The views of a scene show one set of named points, each view turned or mirrored, and shifted as a whole, with a little noise and some points left out.
In the rows, zero is written as 128.

Scene 1
View 1
(104): [ 98 118 126 155 128 103 148 147 151 150 100 142 154 129 157 131 143 126
 142 125 105 142 115  90 137 104]
(223): [131  99 108 124 110 119 135 118 124 148 125 140 114 157 137 173 164 130
 139 132 114 124 108 110 127 109]
(111): [145  88  95 108 102 129 145 127 139 168 131 138 108 166 146 192 164 108
 124 126 113 121 113 118 119 110]
(166): [118 111 122 142 118 114 133 127 122 136 119 143 122 143 136 152 161 141
 149 135 117 133 106 102 137 111]
(222): [122  97 103 122 110 114 158 145 167 180 111 136 140 151 169 166 146  94
 116 116 102 128 124 106 116 104]
(19): [102 123 131 161 128 108 143 151 145 140 105 145 143 128 151 130 149 135
 151 129 111 149 114  93 141 107]
(98): [117 106 119 134 117 109 137 122 130 145 116 141 130 147 144 152 156 132
 140 133 110 127 107 101 131 108]
(249): [114 119 127 154 126 119 141 149 140 140 114 144 130 133 147 144 154 137
 151 131 116 148 112  98 143 109]
(78): [136 111 118 141 116 134 127 130 117 132 130 142 100 147 126 169 173 146
 156 138 126 139 106 111 143 113]
(173): [155 107 108 135 111 155 134 149 132 147 139 141  86 152 128 194 176 132
 150 131 133 147 111 124 141 114]
(193): [ 99 112 122 144 123  99 152 142 153 155  99 143 155 135 161 135 143 119
 136 122 101 136 116  90 127 102]
(109): [144 113 118 144 117 145 125 138 116 131 136 142  90 146 121 179 178 148
 159 139 131 146 104 118 147 115]
(218): [124 109 115 139 118 122 144 146 147 155 117 142 127 143 150 161 154 122
 141 125 113 139 117 105 133 106]
(246): [108 107 120 136 119 102 140 123 132 145 110 143 139 145 147 145 153 133
 138 131 106 127 109  96 129 107]
(161): [101 101 111 129 117  94 160 136 164 172  98 139 162 144 172 141 137 101
 118 118  93 125 122  95 116 101]
View 2
(173): [109 138 137 125  96 137 142 129 145 135 135  88 123 116 133 128 129 117
 180 109 123 128 132 107 133 138]
(98): [131 120 129 154 133 149 116 141 139 142 115 138 116 114 131 126 126 113
 131 113 125 140 135 132 156 119]
(218): [131 112 128 151 131 147 117 146 142 147 121 114 112 113 132 118 112 130
 147 107 121 146 135 131 151 134]
(166): [127 131 141 143 131 147 133 138 127 140 110 146 124 114 133 125 135 113
 133 118 125 132 137 129 154 113]
(104): [136 107 136 157 151 153 117 162 127 160 105 131 110 106 135 109 104 145
 130 108 112 155 138 145 158 130]
(161): [149  82 106 183 151 158  78 153 158 154 120 128  97 111 129 115  98 127
 121 102 117 165 131 149 170 133]
(223): [127 125 123 150 115 144 119 128 146 130 130 122 120 119 129 134 131 103
 147 111 129 134 131 122 152 124]
(246): [136 113 128 159 139 150 111 144 137 144 113 144 114 114 131 124 123 115
 124 113 124 144 135 138 162 118]
(249): [129 122 143 145 140 148 132 155 124 154 107 130 116 110 137 111 117 138
 139 111 115 144 138 138 152 129]
(109): [110 148 148 123 107 138 154 132 129 136 121 111 130 115 135 128 138 116
 167 115 126 123 137 111 134 126]
(78): [116 142 144 131 113 142 143 133 130 137 119 124 127 115 133 130 135 113
 154 116 125 127 137 119 143 121]
(193): [141  98 124 168 155 155 104 159 138 157 109 138 105 110 134 113 105 136
 122 107 115 158 135 150 166 127]
(111): [127 114 105 157 103 143 102 120 169 128 147  95 111 118 126 138 121  97
 163 103 132 139 126 114 147 135]
View 3
(166): [137 100 136 128 126 128 154 109 147 129 131 140 129 117 130 133 145 128
 133 119 131 103 121 143 119 151]
(111): [146 117 156 149 116 131  94 105 126 125 139 114 127 123 175 119 113 122
 127 115 104  97 135 152 145 109]
(223): [142 110 147 141 119 132 128 106 139 127 137 126 127 117 152 125 129 126
 133 115 115 101 129 150 131 129]
(78): [144 100 156 135 122 114 139  98 145 134 139 137 133 119 142 133 141 129
 155 126 121 112 115 130 114 142]
(249): [135  95 124 116 134 117 139 114 133 134 110 145 134 128 130 135 141 126
 109 124 143  99 113 134 128 163]
(98): [139 105 132 128 126 134 137 113 139 129 124 137 127 120 141 128 135 124
 116 117 130  96 125 151 131 145]
(104): [131  97 111 109 137 122 130 122 126 132  96 144 132 133 132 135 138 122
  85 122 151  91 115 140 141 170]
(246): [136 103 124 126 129 136 141 116 138 126 117 136 127 120 137 130 137 125
 106 114 134  94 127 154 134 151]
(222): [140 112 125 129 127 132  85 121 111 126 106 120 128 133 168 124 111 115
  83 116 125  86 130 155 162 132]
(109): [144  98 166 140 123 105 133  93 145 136 144 136 137 121 143 132 139 131
 170 130 117 115 110 118 112 139]
(161): [135 110 105 119 132 141 104 129 115 124  95 127 126 133 152 127 120 116
  64 114 137  79 132 164 163 148]
(19): [133  91 117 111 138 116 138 117 129 134 100 146 136 131 125 138 142 124
 101 125 151  97 109 133 131 171]
View 4
(218): [115 147 116 134 125 133 139 135 145 111 125 108 144 132 130 136 116 139
 117 148 141 139 140 104 110 122]
(222): [ 99 135 114 130 127 144 166 133 141 118 136  89 148 136 136 119 107 143
 139 180 131 145 127  97  86 130]
(104): [129 131 122 129 132 146 127 125 171  95 146 136 152 141 123 126 113 148
 118 141 145 155 140  90  94 132]
(166): [135 158 118 115 133 139 113 137 130 105 134 126 141 141 114 151 114 136
 106 129 153 127 143 104 141 128]
(223): [110 159 112 122 126 133 142 143 117 120 123  95 137 135 127 145 114 132
 119 154 141 122 138 110 130 125]
(109): [121 173 115 136 116 113 113 146 120 115 100 104 135 123 122 161 126 123
  93 120 150 118 155 122 152 108]
(111): [ 97 162 109 122 123 133 161 145 102 132 119  71 136 132 134 139 113 128
 130 174 135 120 131 115 126 123]
(98): [126 151 119 115 133 143 129 134 133 108 140 116 144 141 119 141 112 141
 117 146 149 131 138 102 127 129]
(193): [124 132 122 125 133 149 136 127 162 101 152 127 151 144 124 124 106 151
 126 151 143 151 135  89  93 136]
(161): [113 125 117 119 136 157 157 126 154 108 157 109 151 146 130 114 104 153
 142 176 136 152 125  89  80 140]
(19): [134 137 123 133 129 138 118 126 170  94 137 137 151 139 123 134 115 145
 109 128 149 153 145  94 105 127]
(173): [105 171 110 147 111 108 135 147 118 123  89  86 133 119 132 154 127 123
 101 135 141 118 149 125 142 106]
(249): [129 144 120 135 125 131 119 132 158 101 127 128 147 134 123 139 119 140
 104 127 148 143 148 100 116 124]
(246): [128 146 119 113 136 147 128 132 138 105 148 123 146 146 117 140 109 144
 121 146 147 135 136  96 121 133]
View 5
(109): [147 112 148 142 142 121 106 130 143 139 104 109 123 137 129  89  63 141
 143 154 115 136 142 175 109 147]
(161): [111 122 101 119 101 114 151 199 131 112 119 106 130 132 152 145 124 116
 124 125 137 135 104 103 130 126]
(173): [148  97 134 155 139 115 106 141 133 136 117 119 131 122 122  92  58 155
 142 147 106 127 129 171 117 148]
(246): [121 130 134 115 118 117 140 167 145 126 108  95 121 149 152 123 107 115
 128 143 130 137 129 130 118 131]
(19): [134 132 108 114 127 133 130 159 139 129  89 100 111 144 147 119 105 100
 135 136 156 152 125 128 112 141]
(218): [131 115 114 132 122 119 128 165 132 125 108 110 125 130 138 117  94 127
 135 136 129 136 120 134 120 140]
(193): [121 129 104 114 115 123 142 180 135 121 102 102 118 140 151 133 116 105
 130 132 147 143 117 115 121 133]
(98): [123 127 138 122 120 116 133 162 145 127 111  98 124 144 148 119  98 122
 129 144 123 133 131 138 117 133]
(222): [119 105  99 137 107 109 142 195 124 114 128 118 139 120 138 137 108 138
 130 127 121 126 101 115 131 132]
(104): [128 132 102 112 119 131 138 170 136 127  94 101 113 142 150 127 114  99
 132 131 156 149 120 119 116 137]
(111): [123  98 135 152 112  97 131 174 132 121 139 116 145 121 131 118  83 160
 130 141  91 114 115 145 129 131]
(78): [138 117 148 135 134 119 116 138 145 137 106 101 123 141 136  97  72 134
 138 151 115 134 140 165 110 140]
(166): [129 130 146 119 129 119 128 146 150 134 101  93 117 151 147 109  91 118
 132 150 124 139 140 151 112 133]
(249): [136 126 116 120 131 129 124 154 137 132  92 104 116 140 142 110  95 113
 137 138 145 146 128 140 112 141]

In a view up to two points have been moved. Name them for each view, in the order of its rows, or write -.
view 1 => (166)
view 2 => (104)
view 3 => (249)
view 4 => (223)
view 5 => -
